Points, in no order, along strands that fork, close into loops and pass close to each other.
Points whose rows are less than 60.2 apart are linked; no others are. Some points are linked to none.
K308: [-43   2   3  -5  11  35  23 -34 -11 -40  -3  17  21  81  13  41   4  12
 -10 -13   9  24]
K618: [ 12 -13  21  -4  -8  13   0   1  -2  13  -2   6   5   9  10 -29 -16  26
  19  10 -30  -4]
K193: [-18  26   2  -9  -8   4 -15  17 -15  23 -11   9  30  21 -19 -25   5   6
 -30  59 -43 -12]
K634: [-63 -20   3  11  20  -7 -18 -13 -33 -39 -23  19  19  22  28  18  24 -13
 -37 -26  34   9]
K400: [  7  -6  11  44 -13   4 -10  38 -23 -36   2  38 -16  28  -3  46  -4 -25
 -23  13 -38  22]
K988: [ 27  13 -13 -16 -11   1  -4 -34  34  24  29 -24  -7 -21 -25 -38 -14   6
  44 -19  -4 -17]
K883: [ 10 -16  21  34 -29 -27 -16 -14   8 -11  10 -17   2 -33  20 -19 -13   1
  12  -2   8  27]
K435: [  9 -57 -17 -32  33 -19  25  -9  14   2  16 -37  -2 -42   2 -23 -21  -8
  39  16  15  29]
K77: [ 35  60  10  29 -42 -12 -16  12  27  12  14 -17 -34   4  10   0  -8 -21
  13 -15 -18 -27]
K533: [ 27 -11   6  26  21  40  20 -32  28   5  38  36 -25 -19 -20 -12 -24  14
  33 -29 -53  -7]
K137: [ 34  49 -22 -13 -30 -13 -11 -22  31  32  12 -24  -3   8   7 -29   8 -18
  29 -23   4 -44]
K607: [ 17  61  -8   6  -2 -19  -1   3  16  31 -11   1 -34  13  30   0  16 -33
   2 -46  25 -58]
K382: [ 46 -33  -4  66 -24 -11  30 -41  28   7  21  11  22 -41  15   8   3  57
  35  24  -2  33]
K904: [ -2 -67 -26 -32  24  23  48 -22  -7   1  25  -4  16 -24   1  39 -16   9
  20 -45   4  36]
K113: [-51  -7  20  15  13 -13 -33   6 -32 -26 -22  13   5  -2  21  11  12 -12
 -35 -19  23   1]
K970: [ 23  57   3  14   3 -21   3   2  32  24  -5   7 -54  17  19  13   2 -35
  -1 -54   4 -51]
K763: [-16 -23  10 -42  42  30  11  33 -19  18 -36  26 -20  41   1   3   9  17
  -6  -2 -19 -16]
K484: [ 28 -37   6  51 -25 -21  17 -34  15  -4  13   0  18 -33  20  -8  -7  30
  28  12   2  39]
K112: [ 54   1  11  74 -24  11  24  -4  23  -1  13  19 -23 -27  10   2  -3  42
  21   6 -63  16]
K566: [-23 -10  -2 -59  22  30  13  33  -3  35 -22 -25 -25 -25 -17   2  16  19
   5 -41  11 -21]
K190: [-18   3  32  -1  27  -1  -5  25  -8   7 -30  34 -23  34  13  10  -2  -4
 -32   0 -23 -12]
K869: [ 12 -36 -23 -30  39 -16  21 -21  30   9  38 -45 -17 -58 -19 -23 -17 -21
  40   2  12  23]
K974: [-48   6 -18  25  -8  10   4 -20 -24 -40   7  17  33  48   9  34   9 -11
 -34   3  -3  25]
K644: [ -9   9  15 -37  39  18  12  29   2  25 -28   2 -43   2 -10  -3  -1  11
   5 -44  11 -46]
K413: [ -3  68  24 -18  26 -11   5  38   4  37 -38  25 -18  19 -13   5  11 -24
 -53  19  16 -42]
K262: [ 11 -11  14 -12  32  16  13   4  19  18  -1  20 -48   9  -5 -10 -28   9
   5 -40 -37 -27]
K266: [-23 -63 -16 -41  28  24  28   3 -26  -7 -11  -2   5   2  12  31   7  19
  11 -53  15  18]
K393: [ 13  40  13   4 -13  -9 -12 -10  26  11   4 -10 -31  -6  14 -13 -17 -11
   9 -42  -1 -37]
K285: [-34  13 -36  34  -3   8  18  18 -14 -35   4  34  -4  69 -15  53   6 -27
 -51  10 -39  18]
K900: [  3 -16 -25 -46  33  -2  11 -20  32  17  45 -41 -19 -56 -30 -16   2 -23
  27 -28  10  19]
K128: [ 12  29  -6 -60   4  26   3  23  12  45 -19 -19 -13   4 -11 -24   4  10
  15  -7  11 -46]
K505: [ 14  -6 -14  65 -25   8 -16  28 -42 -65  22  29   9  12 -23  43   4  -4
   5  21 -14  23]
K409: [-24  46  32 -20  35  -2   1  30  -7  24 -46  27 -21  19 -11   4  14  -9
 -45  13  13 -40]
K218: [-10 -51 -18 -47  59 -16  24   9 -12 -20 -11 -52 -14 -43  19 -11  -1 -17
  22  20  33  22]
K490: [-18   4  10  33   7  -6 -19  42 -26 -21  -9  39 -20  31  -6  39   1 -33
 -42  12 -31   9]
K963: [-31  -3  21   8  21   7  -9  13 -25  -9 -24  33  -5  37  23  13   6  -3
 -31   0 -18  -4]
K765: [ 24  36  21  28 -43 -12 -22  -1  20   3  12 -20 -19 -17  10 -15 -15   0
  15 -10 -12  -9]
K75: [ -2   9   3 -64  10  31  -3  28  -1  39 -21 -16  -7  -1 -13 -25  -2  20
  13   3   1 -23]
K516: [-10   2  -2  38 -30   4  -6   3 -32 -22  12  15  33  23   3  17  13   4
 -13  34 -30  31]
K637: [ 31  47  10 -13 -32   2  -9   0  27  34   6 -21  -1   8   0 -38  -6   7
  17  11 -12 -31]
K703: [  9 -36  12  18   8  20  25 -19  -6 -18  -5  26  -6  13  32  17 -28  18
   8 -39 -27  -2]
K660: [ -4 -30   5   1  30  17   7 -15   0  -3   8  14 -23 -15   5  -6 -26  11
  15 -60  -9 -17]
K471: [ 13 -50 -11  -9  28  47  37 -17  -4   2  32  24  -4 -14  -4  18 -25  16
  22 -50 -30   8]
K666: [ -1  -8 -10 -63   8  35   5  30  -1  42  -9 -21  -5  -9 -16 -21  -7  27
  22  -5 -18  -9]
K397: [ 10  11  -8  48 -34  17  16   0 -24 -31  21  21  29  37  -8  41  19  17
  -6  41 -35  36]
K997: [ -5  -9  17 -41  30  24   2  31  -8  24 -32  29 -11  44  -3 -10   0  15
  -8  22 -31 -16]
K9: [  8   1  21 -43  14  24   3  28   3  33 -19  12 -11  31  -6 -28  -7  19
   3  24 -34 -23]
K390: [ 14 -46  -8 -20   0  23  24  -8  -9  12   2   5  24   9   5  -6 -18  33
  36  -4 -19  18]
K260: [ 10  25  35  28 -20  -5 -19  31   4  -2  -3   5 -38  -2  14   8 -20 -15
 -10  -7 -27 -11]
K679: [ 22   1 -26  61 -31  -4 -26  29 -45 -40  27  17  21  -9 -50  13  11  17
   3  53 -23  16]
K857: [ -3 -40   1 -30  28  33  30   9 -20  -3 -19  25  -7  48  18  23  -7  21
  10 -25 -26  -3]
K787: [-31 -47 -23 -67  30  13   1  12 -22   2 -24 -21  25  -6  -7 -15  29  -2
  -1  37  32  34]
K195: [ 37  17  29   8 -13   1   8  15  39  27  -7  13 -40  20   0 -18 -18   8
  -5   9 -52 -14]
K831: [-46 -10 -54  38 -18 -30   0 -16 -21 -52  18 -12  42  10 -10  20  13 -35
 -34  22  19  46]
K819: [ 19  18  17  27 -42 -27 -24 -13  25  -4  15 -33  -7 -36   8 -24 -14  -4
  17  -7  10  10]
K672: [ 33 -58 -13  16  -6  10  45 -40  15   9  22   9  33 -13   0   6 -18  46
  47   7   0  26]
K410: [-66  18 -20   9   8 -11 -23   7 -34  -5 -26  14  20   9 -13   2  14 -12
 -50  16 -12  -9]
K304: [-59 -12 -26 -38  25   5 -17 -12 -24   1 -32   3  33   6 -22 -28  26  -3
 -32  31  24   0]
K172: [ 42   2  26  54 -23   4   8  19  32  -8  -1  19 -49  -9   8   9 -17   3
   1  -7 -61  10]
K355: [ -5 -57 -20 -45  18   9  18   2  -7  11   2 -17  14 -15   5  -5  -7  14
  26  -9   7  31]
K995: [-31  33  37   0  23 -11 -18  22 -13   1 -35  10 -23   0  14   6   4  -7
 -28 -24  27 -34]
K818: [ 21 -28  11   6  -9  17  15 -12  -7   6  -1  11  17  10  15 -16 -18  35
  26   8 -34   9]
K550: [  5 -30  -7 -51   4  32   8  17  -7  36  -4 -13  10  -3 -10 -21 -10  31
  31   3 -25   6]
K5: [  3  30  -2 -39   0 -26 -24  -6  18   3 -19 -39  10 -28  12 -36  18 -40
 -25  29  74 -24]
K532: [-12  13  25 -16  28   5  -1  14   6  12 -25   2 -39   3   6  -4  -7   6
  -3 -45  16 -45]
K447: [ 29  52   5  -6 -49 -11 -22   0  23  25  13 -30  11  -4   8 -36   4 -12
   9  17  13 -23]
K515: [ 25  -8   2  56 -20   7 -15  44 -27 -45  13  38 -15  18 -21  38   1 -10
  -7  31 -35  20]
K828: [-62  18 -48  36  -6   9   9  -3 -26 -43   9  11  17  47  -3  45   6 -20
 -46  -9  -6  17]
K354: [ 23  20   3   3  20  24  -2 -42  34   8  40  13 -35 -12 -30 -13 -14  -6
  34 -42 -39 -29]
K691: [ 31 -53  -4  20  -6 -28  46 -45  19 -10  13  -7  39   2  15  15   2  33
  41  58  26  42]
K514: [ 32 -60 -10   9  -8  -7  47 -45  15   1  16   0  38  -4   3  12 -12  37
  48  28  18  32]
K222: [-36 -10  -6   1   0   6 -10 -14 -27 -10  -8  16  41  33   8  -3  12   3
 -19  23  -8  17]
K293: [-38  10  17  10  -7  27  22 -47  -2 -52   5   7  24  69   9  49  -6  16
  -2  -6  14  41]
K556: [-41  33  -3  -1  -7 -36 -43  13 -14 -13 -17 -19  16 -39 -13   2  11 -36
 -55  10  46 -14]
K885: [-25  40   8   5 -16 -31 -49  23 -12 -15  -1 -18   6 -34  -2   9   4 -42
 -42  -2  46 -13]
K405: [-14 -67 -25 -40  30  15  35  -6  -3  15  24 -17   2 -43  -2  17  -2   2
  11 -41   1  36]
K871: [ -9 -46 -20 -34  25  32  22  -4  -2  21  30  -7  -7 -40 -12   6 -11  10
  15 -53 -19  17]
K816: [  9  -8  -4 -11  17 -26  -8 -39  37  -6  20 -30 -20 -42  -5 -28 -15 -21
  25 -38  33  -3]
K643: [  8 -47  -5 -13  -5  20  44 -39  -2 -15   5   5  34  25   6  34 -17  31
  39 -10   8  32]
K103: [  2 -16  17 -16  -6  -8 -14 -11  10   9  -3 -16   9 -15   9 -37 -17  13
  16   0  11   5]
K806: [-42  25  31 -15  28   2 -11  18 -20   8 -46   9 -11  -4  -5  -2  21  -2
 -29 -14  48 -44]
K174: [ 41  60 -21   7 -28 -17  -7 -20  32  33  13  -7 -22  18  14 -12  13 -30
  25 -24 -18 -51]
K680: [ 30  50  25  19 -25 -10 -14  24  28  16   2  -3 -42   8  10   2 -14 -20
  -3  -7 -26 -23]
K726: [ 12  -3   2  -3  28  41   4 -29  21  11  49  17 -31 -24 -33  -6 -19  -1
  36 -43 -37  -9]
K706: [ 21  14 -35 -48   6   8   1 -33  36  31  51 -32  -5 -33 -44 -14  13 -19
  43 -30  -1  -4]
K22: [ -6 -35 -13 -46  53 -24  15   5   9 -18  -9 -55 -29 -51   4 -20   0 -22
  15  -7  45   3]
K18: [-27  -3   5  17 -15   6  16 -44 -10 -48  10   6  42  48  15  41   5   8
  -4   9  19  45]
K216: [ 21 -24   9  57 -39 -11  10 -21  -9 -25   8   5  34  -9  24  26   4  23
  17  19   3  48]
K168: [ 23   5 -20  63 -41   4   1   1 -30 -43  28  15  34   4 -18  50  27  31
  10  46  -2  49]
K507: [ 52  -4   2  68 -34   7  26 -15  11   0  12  17   4 -28  15  10   5  60
  28  19 -40  27]
K584: [ 42 -26  -7  67 -32 -33  15 -19   7 -19  20  -6  26 -36  19  37  24  41
  23  64  26  62]
K383: [ 38 -22  16  43 -14  20  39 -16   8 -14  -4  31  -4  17  25  19 -17  29
  14  -4 -51  11]
K522: [-36 -53  -6 -36  29  19   9   2 -30 -19 -23   3   9  18  14  18  15  13
   4 -36  34  12]
K179: [-10 -61 -21 -39  22  30  39  -8 -21  -1   8  -2   9  -4   6  38 -10  19
  14 -54  -1  22]
K258: [-20 -27   0 -50  28  27   6  29 -17  22 -27  -4 -16  -3  -3  -3   6  25
   9 -26   1 -14]
K920: [ 17 -38  -9 -33   7  33  23   8  -7  28   8   1   6   2  -8 -18 -21  33
  33  -6 -40   4]
K91: [-20  19  36   6  21 -12 -14  42  -6   9 -28  36 -29  27  -2  19   1 -19
 -48  10 -19  -9]
K854: [-30   2  -2  31  -8  15   3  -2 -29 -40   2  27  14  51  18  43   8 -13
 -29   1 -21  23]
K411: [ 50 -10 -12  72 -43 -12   6  -6  -6 -13  19   7  25 -34  13  45  27  58
  23  48   8  57]
K38: [ 29  65  -7   9 -57 -19 -34  13  17  18  22 -33  11 -13  11 -21  11 -34
   5  10  23 -19]
K330: [ 23  23   2  -2  10  15   6 -25  36  18  23   4 -42   0 -18 -14 -19  -5
  26 -38 -37 -38]
K114: [-42  30  29 -18  41   8  -1  26 -23  15 -53  25 -14  13 -15   0  24  -2
 -34   6  24 -44]
K270: [ 12  23 -22 -38  10  13  -1 -18  27  25  23 -20 -22 -16 -22 -17  -1  -7
  30 -48   5 -36]
K155: [ 11 -26  -6 -10  10  -9  -1 -31  28   6  22 -21  -9 -40 -13 -34 -24  -1
  33 -23  11   9]
K772: [-39 -46   5 -15  32  11   5 -12 -31 -34 -31  15   9  30  30  22  14   8
  -6 -46  38   6]
K569: [ 17   4 -20 -31   7  19   4 -34  34  30  50 -20 -10 -33 -45 -22  -6  -1
  48 -29 -13  -3]
K204: [-26 -10 -42  51 -29 -15 -24  11 -42 -57  22   8  29   4 -29  30   5 -24
 -13  15   3  31]
K964: [-31 -29 -10 -70  20  24 -10  21 -20  19 -28 -16  14 -13 -13 -18  24   9
   2  21  23  10]
K656: [ 18 -52 -16 -21  12  44  52 -18 -11   6  21  17  15   6   0  30 -27  29
  27 -34 -31  16]
K960: [ 38  34  36   7 -28  -1  -2  31  28  30   2   6 -23  19  -5 -19  -4   3
 -12  40 -48 -12]
K677: [-10  28  24 -22   9   6 -11  28  -3  31 -22  20   3  32 -16 -21   0  -1
 -30  46 -34 -25]
K639: [  6 -37   9  20  20  18  14 -26   0 -14   9  25 -15 -11  19   3 -35  11
  13 -57 -19  -8]
K917: [ 13  53 -18  -4 -25 -25 -27  -2  17  20  -6 -22  -2  -6  34 -20  21 -41
  -1 -24  56 -39]
K336: [ 13   9  31   5  11   1   3   8  24  14 -12  16 -50  14  10  -6 -26   1
  -7 -30 -31 -26]
K401: [-43 -24  -8 -39  24  16 -16  -5 -27  -2 -26   9  31  20  -3 -17  21   7
 -15  19  20   6]
K589: [-17  23   9 -49   7   9 -22  10  -4  22 -30 -14  10  -7 -11 -26  15   2
 -16  14  47 -36]
K685: [  0  39  28  12 -25  -7 -31  30 -11   7   3  -1  -4  -2  -4  -4  -8 -11
 -24  27 -21 -12]
K154: [ 21   8 -11  44 -42 -23 -40  29 -29 -23  33 -15  28 -39 -53  -8  10   8
  -4  57   3  23]
K123: [-25 -28   3 -44  30 -15 -17  -4  -8 -14 -26 -20  16 -18   2 -31  11 -12
  -9  25  44  10]
K46: [-67  -3 -45 -20  12  -1 -15 -20 -21   6 -30   3  40  11 -24 -29  24   0
 -43  36   5  -3]
K662: [  6  41  18  -5 -15  -7 -20   4  15  14  -7 -15 -15  -5  17 -19 -10  -8
   1 -24  17 -34]
K623: [ 27 -38  -2  33  -6  13  30 -37  13   4  23  16  14 -24   5  -8 -24  38
  39 -12 -20  15]
K464: [-67  16  -6  -7  17 -13 -29  -1 -27  -2 -36   6  20  -6 -14  -8  21 -10
 -52  15  24 -18]
K404: [ 21  21 -31 -39   0 -16  -8 -25  34  19   4 -37 -10 -16   0 -28  13 -29
  23 -30  47 -34]
K139: [ 35 -17  12  32  15  24  24 -23  33   4  16  38 -34  -5  -5  -9 -29  13
  14 -26 -62  -9]
K76: [ 59  -2  18  64 -31   8  16  21  22  -8   4  21 -37 -14   5  10  -3  27
   9  14 -63  21]
K467: [-21 -26   2 -32  34  33  16  18 -29   1 -29  28  -1  54  14  12  12  17
  -4  -7 -16  -6]
K509: [-13 -26  -3 -26  32  14   4  -4   6   8   9  -8 -28 -32 -11  -9 -12   8
  13 -65  12 -14]
K424: [-17 -10   0 -57  34 -16 -15   4   2 -13 -29 -42   1 -31  -2 -34  19 -23
 -11  31  64  -6]
K520: [-22  -8  10 -52  41  34  16  48 -16  31 -42   8 -31  13 -13   8  17  20
  -1 -15  -2 -25]
K803: [-64  -9 -69  23  -5 -33   4 -21 -12 -41  -1 -21  39  13  -6   5  16 -36
 -48  21  20  40]
K512: [-22  -3  -8  15 -13 -51 -31   3 -13 -28   6 -29  34 -36 -13 -19   9 -33
 -31  60  16  33]
K310: [ 22 -35   1  32  -5 -37  46 -52  20 -26  13 -17  34   9  18  39   9  25
  36  80  39  49]
K247: [  6  63   1 -17   0   0  -6  17   7  37 -21  -4  -9  10  19 -15  19 -21
 -12  -7  44 -58]
K761: [ 21  69  -1  19 -31 -16 -38  52 -12   0  18  -1  -9  -5 -18  16  -6 -46
 -19  12  18 -34]
K709: [ 24  38  29 -13  12 -18   6  28  44  40 -22  23 -55  32   1   0  -7 -19
 -24 -12  -7 -27]
K705: [ 44 -31  10  37   6  28  40 -21  21  -3   9  39 -18   3  10   2 -24  23
  16 -14 -63   0]
K606: [ 38  38  13 -23   9  -3  13  13  49  45 -11  12 -49  34  -7 -11  -9 -10
  -1 -17 -20 -41]
K296: [  7   7 -32  48 -33 -23 -40  30 -40 -34  26  -2  23 -22 -68  -4  -1   5
  -3  48 -14   0]
K396: [-31   3 -25  37   7  -4  -1  36 -24 -21  -4  45 -12  51 -18  46   5 -33
 -50  11 -36  14]
K592: [ 23  -2 -31  62 -37  -4 -15  15 -41 -38  32  15  32  -5 -35  28  22  25
   3  51 -11  36]
K388: [-24  -9  14  23  -5   9  -8   1 -29 -27  -8  28  10  35  33  30   1  -5
 -22  -5 -17  14]
K339: [-11 -47  -5 -38  39 -14   5  -6   9 -10  -4 -33 -20 -40   0 -16  -5  -6
  14 -31  38  10]
K209: [-11 -31   6  10  -1 -32 -11 -18  -9 -21   1 -12  38  -9  18 -19   6 -17
  -9  47  20  40]
K762: [ -9  63  10 -24  -2   0 -19  18  -1  30 -22  -2   5   1   3 -13  12 -16
 -30   8  34 -48]
K65: [ 25  -1  25  47 -11   5   7  -4  22  -8   3  20 -43 -10  17   5 -28   2
   4 -29 -51  -5]
K687: [ 13   9  -5 -24   2 -32 -12 -25  37   0   4 -38 -16 -26   3 -35  -5 -23
  12 -27  47 -17]
K898: [ 13  18   1 -38 -10  -6 -20  -8  28  22  -1 -35   4 -12  -4 -42  -8  -2
  19  -1  28 -19]
K323: [ 49 -15  -3  69 -31  -7  17 -27  20  16  19   7   9 -45  11  -9   6  63
  33  26 -19  31]
K263: [ 15  39 -16 -22 -14 -31 -26  -7  23   7  -6 -35   5 -17  27 -31  23 -43
 -13   0  68 -27]
K14: [-21  -6   7 -57  18  14 -19  16  -9  17 -31 -16   7 -11 -13 -26  13   7
  -7   9  40 -17]
K391: [ -2 -56 -17 -52  39 -14  24   7  -1   1  -3 -41   6 -33   8 -15  -4 -10
  27  24  21  34]
K320: [ 44  50  -2   1 -19  -5   5 -14  45  31  13  -4 -34  20  -1 -14  -3 -16
  21 -19 -34 -47]
K333: [-24 -15   3   5   3 -40 -24  -8 -11 -26  -4 -20  32 -20   4 -24   8 -27
 -26  47  21  33]
K462: [ -1 -26  13  16 -20   4  12 -28 -16 -22  -2  13  37  25  30  18  -4  20
  12   3  -3  29]
K850: [ -3 -41 -12 -26  36  45  26   2  -6  21  31  11 -19 -24 -12  12 -15  15
  12 -54 -35   4]
K202: [ 24  17 -18  59 -39  16  18   3 -23 -47  27  17  24  26 -23  64  26  37
   7  48 -18  44]
K496: [-44 -27  11   7  22   5  -3 -11 -31 -39 -23  24  10  35  38  28  12   0
 -18 -41  22   9]
K381: [ -9  15  -2 -55  16 -15 -23  -3   8   3 -27 -32  12 -28  -7 -39  20 -25
 -26  35  69 -24]
K311: [ 18 -27  18  22  -5  21  35 -24  -7 -27  -8  29   6  32  31  35 -21  22
  12 -20 -30  13]
K517: [ 37 -13   5  62 -43  -1  17 -15  -7 -17  13  10  30 -10  19  34  13  48
  21  32  -8  47]
K385: [-41  24   9 -14   1 -20 -37   4 -11   0 -23 -11  21 -22  -7 -14  13 -20
 -46  17  32 -17]
K472: [  8 -24  10  43 -33 -17  10 -29 -10 -39  11   0  38   3  27  33   3   6
  10  25  18  56]
K378: [ 17 -35   4 -19  37  33  30   9   7  18   8  26 -37  10  -6   2 -24  17
  10 -38 -48 -15]
K147: [-20  57  18   5 -13 -23 -38  23  -7   0 -13 -13  -2 -23  12  10  10 -37
 -39 -16  57 -31]
K635: [ 31 -29   1  57 -24 -35  34 -42  18 -23  13  -8  29 -12  23  48  16  30
  26  58  34  59]
K370: [ 36  14  17   9  -2   9  14 -11  42  21  11  13 -44   7 -12 -20 -24   4
  14 -15 -55 -28]
K766: [ 24  71  -4  12 -46 -14 -35  36   0  12  22 -20   7  -7  -1  -2   5 -41
 -12  14  20 -30]
K272: [ 25  37  34  18 -32  -1 -17  39   3  15   8   3 -16   7 -11  -7  -6  -2
 -15  39 -41  -5]
K122: [  0  67  15 -12  10 -15  -2  46   5  38 -24  26 -13  16 -24  13   3 -34
 -59  34  -4 -29]
K719: [-45  23 -43  42 -11  14  25   5 -16 -51  18  15  -1  63 -17  59  -2 -20
 -44  -2 -22  19]
K738: [  2  -4 -20 -49  16   5   1  -7  27  21  12 -35 -21 -36 -22 -18   1  -4
  21 -46  24 -15]
K85: [-18 -16  12   0  -8  -2 -17 -11 -17  -7 -10   7  31   5  17 -18   0   8
  -6  15   2  19]
K754: [-24 -30   8 -27  11   4 -15  -4 -14  -4 -19   5  24   9  10 -20   1  11
   0   7  16  12]
K813: [-17 -18   3  31 -25 -12   8 -35 -14 -46  11   4  40  25  19  34   7  -6
  -5  17  21  54]
K150: [ 30  19 -28 -54  -8 -14  -7 -14  36  25   4 -46   2 -14   0 -44  11 -20
  25   0  44 -23]
K768: [  5 -14 -10 -32  18  30   9   1   9  29  21  -8 -19 -18 -19 -19 -21  18
  27 -35 -24 -12]
K827: [  4  42  26  -9   3 -10 -11  42  13  34 -18  25 -11  29 -21  -1   1 -20
 -51  45 -34 -18]
K671: [-66  18  16  22  16 -23 -36  20 -36 -24 -28  11  -3 -12   2  22  13 -25
 -50 -20  27 -13]
K23: [ 14  -8  21  39 -17  -1  -5 -14   8  -6   4   4 -15 -19  21 -10 -26  12
  13 -24 -27   4]
K279: [-13 -27 -11 -43  28   5   4  -2  11   9   4 -29 -26 -42 -14 -12   1  -1
  11 -54  31  -9]
K511: [ 13   5  21 -28   5  19  -1  14   7  26 -11   3 -11  17  -1 -31 -17  21
  13   8 -28 -21]
K649: [-22 -27   2  -7   4  12   8 -27 -23 -28 -10  14  34  45  26  19   2  10
   3 -10  13  24]
K774: [  1  11  15 -29 -10  -7 -23  -1  12  14  -8 -21  11 -11   4 -36  -9   5
   6   8  22 -12]
K457: [ 17 -43  -7 -13   1  34  55 -32  -6 -12   9  14  22  27  -1  45 -28  39
  38 -26 -17  19]
K210: [  7 -48  -2  -7  -5   7  22 -29  -8  -7   2   7  35  16  18   3 -13  25
  28   0   6  27]
K504: [  8 -26  12  12  -3 -39  -4 -15   3 -11   4 -23  30 -20  13 -39   0  -2
   9  61  17  37]
K250: [-27 -15 -37  47 -23 -27  -9 -10 -29 -59  24  -6  39   3 -10  33   9 -28
 -18  24  22  53]
K928: [-47  44  28  15  13 -19 -30  28 -29 -10 -26  11 -11 -11  -1  22  10 -25
 -48 -17  31 -28]
K427: [ 13 -36   3  -9   3  -5   4 -22  11   7  10 -12   6 -25   1 -34 -23  18
  32  -9   5  13]
K977: [ -6  56  10   1 -15 -25 -29   9   4   7 -10 -17  -7 -14  28   1  16 -35
 -22 -30  64 -39]
K576: [-22  -4   6 -41  35  28  20  36  -4  28 -24 -12 -42 -17 -20   8  16  13
   5 -56  15 -38]
K792: [  7  -9   5  29 -20 -51 -24   4  -6 -21  21 -34  30 -38  -8 -22  11 -18
  -9  72  17  44]
K839: [ 31  34 -16 -11 -25 -12  -8 -37  39  22  23 -27  -2  -7  -8 -33  -1 -11
  34 -24   1 -31]
K554: [ 20  45  14 -24   4   3   1  17  25  36 -11  -1 -32  22   8 -16  -8  -6
   3 -10  -3 -49]
K980: [ 15 -37  13  31 -20 -25   3 -25   9 -12   5  -9  16 -26  24 -19 -12   9
  21   7   7  33]
K699: [ -4   5 -29 -49  26   8   3 -19  28  20  39 -38 -22 -47 -33  -2  21 -26
  16 -56  20  -6]
K473: [  0   6 -12  33 -39 -30 -32  19 -23 -10  29 -16  39 -31 -40 -11  14   3
 -13  63  -8  29]
K669: [  0  25  36  -3  25  -5  -1  21  12  15 -26  12 -47  15  16   1 -12  -2
 -14 -35  -2 -37]
K799: [ 24  47 -17 -44   7  15   5  18  22  51 -15  -5 -21  21   2 -20  12  -9
  17 -14  16 -59]
K994: [ 17 -44   4 -21  27  32  34   7  -3   7  -7  31 -20  33   9  16 -22  22
  10 -24 -45  -7]
K798: [ 46  50  13  -1 -27   2   4   0  37  34   7 -11 -23  18  -4 -28  -8   4
  18   9 -34 -35]
K862: [-37 -16  -3 -15  21  31  14 -16 -25 -30 -14  22  21  66  23  27  14  10
  -9 -15  10  10]
K159: [  0  -7 -33  66 -30   0 -16  11 -44 -77  26  21  24  11 -30  47   5 -10
   1  16   2  27]
K386: [-23 -42 -13 -43  36  -8  -2  -7 -14 -19 -21 -16  25   0   5 -23  19 -12
  -1  43  37  29]
K877: [ 18  49  11  19  -3 -16  -6 -14  31   8   7   1 -52   2  14   8 -13 -28
   4 -55 -12 -44]
K595: [ -2  -5  26  24 -24 -12 -24  -2  -4 -13  -1  -4  -1 -18  24 -12 -19   3
   3 -12  -3   9]
K3: [-20   4 -20  28 -33 -24 -27  10 -28 -11  14  -9  44 -14 -31  -8  13  -5
 -24  51 -20  24]
K228: [ 18  59 -23  -9  -2 -10  -3   5  12  44 -18   0 -17  17  32 -16  29 -30
   8 -34  38 -62]
K681: [-45   3 -27  22 -20 -17 -26   1 -29 -17   4  -2  41   1 -16  -2  12 -14
 -34  35 -16  21]
K248: [-53  15 -35  28 -13 -15 -26  20 -35 -18  -4   8  23   7 -23  15   4 -20
 -41  17 -23   3]
K513: [-57   2 -39  -3   2   3  -7 -19 -22  -4 -13  11  47  29 -12 -15  17  -1
 -37  32 -12  11]
K319: [ -8  44  11 -33  -7  -4 -28   6   3  23 -20 -13  18 -10   1 -25   9  -9
 -25  14  40 -37]
K2: [  5  35  43   1  11 -19  -9  42  21  26 -25  27 -44  23   2  14  -7 -25
 -42  -1 -12 -13]
K148: [  2   6  31  36 -24  -3 -24  22 -14 -13   0   9 -19  -5  20  11 -14  -6
  -4  -4 -25   7]
K614: [ 11  60  18  14 -18 -11 -27  51  -2  10   4   7 -19   4 -11  16  -7 -34
 -31  21 -10 -26]
K580: [ 21 -14  12  29  -9 -52  -4 -10   3  -5  19 -33  29 -35   5 -35  10   1
   9  93  15  44]

A fork is a point with three links, a tip a point with one. Leave the first point through the second and follow the links. Name the first fork or tip that comes.
K974, K854 -> K390
K38, K447 -> K706
K765, K77 -> K595
K490, K400 -> K803
K65, K172 -> K883
K319, K762 -> K662
K772, K522 -> K210
K411, K584 -> K623
K994, K378 -> K763
K556, K385 -> K516

A piece is two or more points that can be reached from each other along the links. Count, over all rows, the pieces, the separate loops (a circle has one, a figure eight two, a Y none), the forks (points with three links) and the tips (points with one).
pieces -> 7
loops -> 7
forks -> 7
tips -> 7
